Each scene shows the same named points in several views. A view is turned or mirrored, shifted and resized as a whole, has a little noise and may leave points out.
(in the rows, 128 means zero)

Scene 1
View 1
J_524: [137 105 127 140 124 123 169 121 147 171 188 119 138 134 149 163 132 104
 103  88 138 119 147 108 119 160 172]
J_704: [ 97  73 116 115 101 151 205 113 175 163 227  87 128  83 111 222 147  95
  84  75 149 102 125  78 156 147 236]
J_148: [132 111 124 157 112 112 126 140 134 167 170 119 125 144 163 116 128 104
 103 103 137 137 165 118 104 164 128]
J_358: [138  98 148 121  99 140 138 140 134 127 167 103 133 134 159 163 172 127
 107  77 130 129 115 115 120 184 166]
J_816: [151 109 140 135 122 121 140 136 132 152 164 123 144 148 166 142 145 120
 114  82 126 125 136 117 100 172 153]
J_396: [152 101 141 123 124 130 164 127 141 155 181 121 145 138 152 175 149 120
 111  74 128 114 124 111 114 171 181]
J_489: [127 102 114 137 115 135 177 123 156 153 193 113 130 128 144 181 140 100
  92  86 145 124 147 112 136 158 170]
J_961: [154 116 140 144 121 113 131 138 127 149 160 128 139 152 172 126 141 117
 114  91 125 134 145 123  98 172 130]
J_137: [118  96 129 139 104 127 150 136 143 153 187 104 125 121 148 150 141 105
  97  91 138 125 144 100 120 165 162]
J_620: [128  98 112 128 114 144 198 113 166 152 211 112 130 118 137 206 142  97
  90  76 152 120 140 115 155 149 186]
J_756: [113  85 145 127  85 142 130 147 139 123 177  88 120 112 150 150 170 119
  94  85 134 130 122  95 119 176 170]
J_246: [160 119 142 144 124 114 129 141 127 153 153 134 141 165 175 124 142 122
 115  89 130 133 146 128  97 176 123]
View 2
J_961: [103 147 128  99 122 141 154 159 124 104 128 143 142 139  81 100 153  91
 105 169 118 118 101 163 124 137 126]
J_358: [117 131 114  98 107 138 179 139 134 100 176 119 143 118  95 117 166 111
 143 146 137  81 150 156 167 127 134]
J_756: [108 144 111  96 117 116 171 140 148  90 184 118 142 105 106 158 175  92
 149 152 124  62 170 138 179 122 133]
J_246: [103 143 120  97 125 146 151 154 115 106 126 141 141 143  72  90 147  84
  99 163 123 119  88 168 116 142 124]
J_620: [ 96 107  65 107  76 158 185 167 159  45 214  85 104 114 156 152 129 165
 110 155  77  74 129 137 158 121 136]
J_137: [ 92 139 102  93 110 121 161 161 149  80 169 116 139 117 123 158 153 108
 117 166  97  85 132 140 153 129 128]
J_816: [ 99 154 122  91 122 134 153 160 131 103 132 135 152 133  91 129 155  93
 112 167 118 108 109 150 129 132 128]
J_148: [ 83 148 116  91 134 110 135 167 136  91 131 136 140 129  92 135 145  73
  87 178  92 114  97 146 121 139 121]
J_524: [ 84 135  98  89  82 159 165 192 158  67 167 105 133 130 155 154 140 143
 106 172  96 105 116 140 129 123 135]
View 3
J_704: [141 177 127  68 124 202 157 139  95 158 124 117  92 113 107 137 125  23
 176 115 115 101 118 122  70  84 154]
J_961: [ 97  91 152 139  95 159 136 154 169  86 114 145 110 124 135 121 130 159
 112 131 159 117 156 123 130 101 139]
J_756: [135 110 177  98  83 145 139 145 143 112 131 103 100 115 100 125 158 109
 138 112 146 118 120 118 108 106 155]
J_816: [108  99 147 132  95 162 136 150 152  93 116 139 114 126 137 117 127 147
 124 128 154 112 147 121 118  94 145]
J_396: [122 117 140 127 100 179 141 139 132 109 119 133 117 135 136 114 117 121
 145 128 149 107 138 120 105  79 160]
J_524: [105 127 129 117 112 181 144 150 140 115 114 147 102 120 132 126 120 107
 135 129 145 105 149 124 108  96 138]
J_620: [104 154 124 105 109 189 133 127 107 139 122 139  97 126 119 138 115  45
 142 136 141  98 139 118 101  87 142]
J_358: [130 101 167 115  77 152 131 135 137 109 131 114 117 130 118 121 145 122
 134 122 159 119 126 118 113  87 166]
J_489: [104 132 133 108 106 179 138 135 131 126 117 139  98 122 117 136 124  78
 131 134 143 107 143 121 112  99 134]
J_148: [ 87 100 151 124 102 155 142 163 175  92 111 149  95 102 119 133 140 146
 106 125 152 114 160 126 126 122 112]
J_137: [112 118 151 104 102 164 143 154 148 113 121 133  99 108 110 134 139 105
 130 121 144 115 136 124 110 111 132]
View 4
J_756: [125  97 114 120  97 117  73 169 156 167 122 162  97 164 110 181 157 147
 209 118  98  79 167 124 166 127 129]
J_524: [121 135  98 123 152  88 108 174 154 140  87 116 102 126 148 178 144 140
 172 135  86 112 157 127 183  79  98]
J_489: [114 130  77 115 145  98 106 161 150 147  94 140 100 139 148 198 145 119
 170 138  91 109 162 116 174  79  81]
J_246: [141 138 130 131 168  32  79 134 162 144  94 104  78 139 143 125 155 136
 184  87 107 120 151 165 204 100 168]
J_704: [ 93 101  63 102 102 173 125 233 142 148  89 156 128 126 131 252 144 135
 177 192  71  83 153  72 148  77   7]
J_396: [133 110 112 110 142  73  96 199 148 140  96 113  99 121 126 166 175 131
 180 140 100 104 139 130 188  95  98]
J_961: [138 136 128 132 159  46  82 144 164 147  96 105  82 136 142 137 151 147
 184  93 106 115 153 164 197 100 165]
J_358: [139  94 119 107 120  81  77 175 150 153 118 136  91 152 109 166 180 129
 199 118 110  93 154 130 183 122 127]
J_620: [125 122  60  95 151  92 113 174 145 147  90 139 110 122 145 210 173  93
 155 163  90 119 157 100 180  71  50]

In a view up to two points have been moved. Name them for each view, in the order of its rows, or write -.
view 1 => -
view 2 => J_816, J_524
view 3 => -
view 4 => J_620

Scene 2
View 1
J_423: [ 93  46  95 119  74  61 146 139 154  86 111 125 155 187 140 194 125  90
 123 104  93 125 155 210  91 167  74]
J_380: [125  92 153 111  78  93 113 139 123  95 116 136 104 128 119  99 135 135
  88 141 127 159 163 201 150 161  92]
J_894: [119  71  60 148  89  62 139  96 128  81 149 149 159 193 168 161  89 100
  78 139 101 107 185 196 103 169 112]
J_552: [ 68  57  14 154 109  43 164  68 137  99 188 123 161 215 142 178 121  90
 113 159  71  73 126 218  96 171 114]
J_348: [130 104 120 126  83  96 140 130 142  90 157 127 133 148 146  93 131 107
  94 142 121 117 168 210 151 172 110]
J_134: [123  83 102 124  81  79 140 122 146  89 142 128 143 170 148 127 119 101
 101 130 114 115 169 210 128 170 100]
J_842: [135  97 180 100  65 104 112 168 143  95  99 129 106 119 121  95 144 128
  98 119 138 171 173 200 154 162  81]
J_612: [142 146 121 127  85 127 169 125 162 111 214  95 129 139 143  23 163  94
 117 161 123  74 153 228 191 192 128]
J_320: [ 96  76  60 158 114  54 108  51  78  87 151 159 123 165 139 140  96 146
  53 202  96 134 155 184 125 140 134]
J_865: [ 99 124 181 109  95 115 115 133 119 128 153 105  67  93  77  27 199 158
 112 192 128 160  95 225 202 154 104]
J_353: [117 106 117 127  88  93 133 115 132 101 158 121 118 144 131  86 139 121
  94 159 117 123 150 211 156 166 112]
J_118: [112 111 104 131 100  96 151 107 142 110 186 106 123 152 124  75 160 112
 110 166 111  95 134 225 160 175 117]
J_16: [ 86  69  52 153 104  52 135  71 107  94 163 139 136 181 131 154 113 119
  86 175  90 112 142 204 114 156 118]
J_125: [ 99  95  68 130  93  86 181 115 176 109 206  96 155 183 138 109 157  72
 144 138  96  64 128 239 135 188 106]
J_914: [120 102  82 148 104  80 132  78 110  98 176 139 131 158 143  92 119 123
  74 180 108 106 159 202 150 160 135]
J_2: [108  94 106 126  89  87 150 125 154 108 166 104 134 159 130 106 156 100
 121 141 104 101 134 221 143 177 104]
J_703: [142 142 122 141 100 113 131  90 109 107 199 126 110 122 137  22 137 132
  67 196 132 113 160 200 194 163 149]
View 2
J_118: [108 137  99 133 104 166  80  80 100 128  87 142 108 114 111  67  74  81
 119 150 152 189 154 126 163 128 125]
J_134: [132 142  92 121 115 157 121 103 117 140 101 156 126 110 122 117 106 114
 127 122 155 177 141 129 151 132 101]
J_703: [ 74 132  88 110  61 166  32  78 115  74  91 126 132 135 115  71  79  77
  97 143 175 192 163  92 202 140 112]
J_125: [122 141 102 133 125 167 110  81  98 184  87 134 103  89 124  57  81  86
 117 155 133 195 147 174 139 119 138]
J_380: [129 141  92 135 106 154 101 105 111  87 108 172 110 135 109 129  94 103
 147 115 184 164 141  66 165 139  83]
J_2: [126 147  98 134 120 163 105  86 105 137  93 154 103 107 115  83  82  88
 130 140 155 183 147 127 147 124 115]
J_353: [113 140  98 128 103 164  87  91 109 111  97 155 118 125 112  91  84  93
 127 130 165 176 156 107 169 136 106]
J_612: [ 81 124  57 125  87 167  51  55 126 121  95 108  96 100 132  57  77  59
 113 175 169 191 150 116 162 118 125]
J_914: [102 147 108 110  83 161  81 105 101 115  90 151 158 132 112  83  91 108
  98 117 150 189 158 134 190 149 113]
J_552: [139 159 155 112 125 163 152 127  79 205  84 165 180 113  99  74 102 138
  92 102  99 198 158 228 165 144 139]
J_865: [112 142 109 160 105 169  35  73  75  47  82 167  67 146  88  62  38  50
 156 157 195 171 157  38 179 127 100]
J_894: [127 151 108 104 109 153 141 122 118 160 105 158 170 118 124 122 121 140
 103  92 134 183 148 166 161 150 107]
J_16: [131 157 143 120 112 159 124 126  85 140  89 176 168 135  97  93  91 128
 106  95 132 189 158 162 181 151 117]
J_842: [136 138  69 140 113 153 101  95 125  81 113 170  88 128 118 143  94 102
 164 118 198 155 131  46 147 131  71]
J_348: [113 139  80 122 102 160  97  94 121 121 103 148 119 113 126 110 101 101
 125 125 167 177 144 113 158 133 103]
J_423: [163 153 113 132 152 151 170 124 108 173 107 186 117 106 115 132 109 134
 150 101 142 166 135 145 127 129  96]
View 3
J_134: [115 180 123 118 117 105 121 111 125 127  78 167 127 142 108 103  93  79
 179 125 105 122  97 124  88 119 168]
J_914: [113 178 134 111 114  83 141 131 143 130  72 163 143 148 110  66  80  78
 148 156 109 132 125  94 108 129 159]
J_552: [ 79 180 157 105 123 134 106  92 116  74  60 194  93  96 120  63  75  47
 211 141  95  99 110  79 106  87 236]
J_380: [115 164  95 138 110  88 134 130 146 147  58 158 162 181  85 108  89  88
 159 107 122 144 123 121  93 147 131]
J_703: [126 177 128  95 105  53 183 159 148 156  83 143 155 156 118  60  78  99
 102 188 110 147 110  77 112 116 132]
J_842: [121 161  73 143 108  88 137 126 144 164  62 153 163 192  77 124  95 102
 158  89 130 145 111 138  83 142 111]
J_423: [ 98 173 108 137 122 138  89  86 116 105  59 189 111 140  93 118  98  65
 225  82 106 110 103 138  82 119 187]
J_118: [103 164 116  95 104  92 162 135 129 141  72 154 129 143 111  67  83  99
 159 145 113 132 100  78  99  73 158]
J_894: [114 194 153 122 128 107  94  96 123  96  82 181 119 125 119  94  89  52
 187 147  91 108 110 131  97 146 197]
J_865: [ 98 129  66 119  88  79 200 166 162 181  33 140 171 195  78  66  69 123
 121 114 143 162 136  51 107  85 112]
J_353: [111 165 112 112 111  93 150 130 137 142  66 159 141 152 102  85  83  89
 157 138 115 138 109  99  99 110 151]
J_16: [ 94 174 148 120 122 109 114 109 137  89  54 188 123 128 112  62  75  50
 181 145  99 117 136  82 113 131 204]
J_348: [118 174 111 120 110  87 140 125 136 146  76 157 146 162 100  99  91  87
 157 128 112 136 108 117  90 130 139]
J_320: [101 180 156 128 123  88 113 120 155  89  52 186 147 137 108  54  67  40
 150 163  97 130 162  82 126 174 193]
J_612: [121 178 115  71  97  78 190 151 120 170  99 129 126 147 122  74  92 121
 130 165 113 135  62  89  87  57 133]
J_2: [102 167 110 103 108 108 143 120 122 135  72 156 121 144 102  91  87  92
 179 122 114 125  93 100  93  79 163]
View 4
J_612: [ 63 188 118 158 118 176 133 104  99 147 116 138 124 104  96 121 115 115
  90  94 171 109 111 158  89 210 113]
J_894: [ 95 125 106 156  96 167  79  96 128 151  94 124  70 127 109 180 116 179
 125  28 107 120 127 130 112 122 107]
J_865: [ 59 187 135 137  98 165 114 127  65 100 132 144 137 127 193  78 106 112
  87 119 201 107  77 163 116 153 148]
J_2: [ 82 147 121 166 107 164 106 121 113 148  99 111 105 127 116 126 105 140
 111  71 146 107 103 152 116 158 136]
J_320: [ 97 139  97 118  70 186  62  87 121 131 125 144  73 143 161 174 133 170
  95  43 138 101 107 110 111  89  97]
J_16: [102 120 102 137  84 189  73 106 134 148 108 119  80 150 133 157 120 164
 103  45 133  99 104 117 118 108 110]
J_134: [ 84 143 116 167 104 152  98 105 110 140  97 123  89 117 118 153 107 161
 125  53 124 118 116 147 117 141 129]
J_353: [ 78 160 118 152  97 166 104 106  99 131 110 136 103 118 139 135 113 142
 102  73 151 112 105 148 109 146 129]
J_914: [ 84 158 104 136  90 184  90  90 114 137 123 144  91 125 132 152 130 148
  91  62 151 107 110 128 100 141  99]
J_552: [112  94  94 150  92 202  77 118 159 181  91  89  80 163  88 157 116 162
 111  40 122  85 107 109 116 122 112]
J_125: [ 93 130 113 171 115 186 113 126 136 174  86  97 108 137  74 124 106 134
 110  70 141  92 105 141 107 179 127]
J_348: [ 74 162 122 161 104 153 107  99 100 133 106 137 100 109 128 146 109 150
 115  62 140 120 114 151 108 153 121]

In a view up to two points have been moved. Name them for each view, in the order of its rows, or write -.
view 1 => -
view 2 => J_552
view 3 => J_914, J_348
view 4 => -
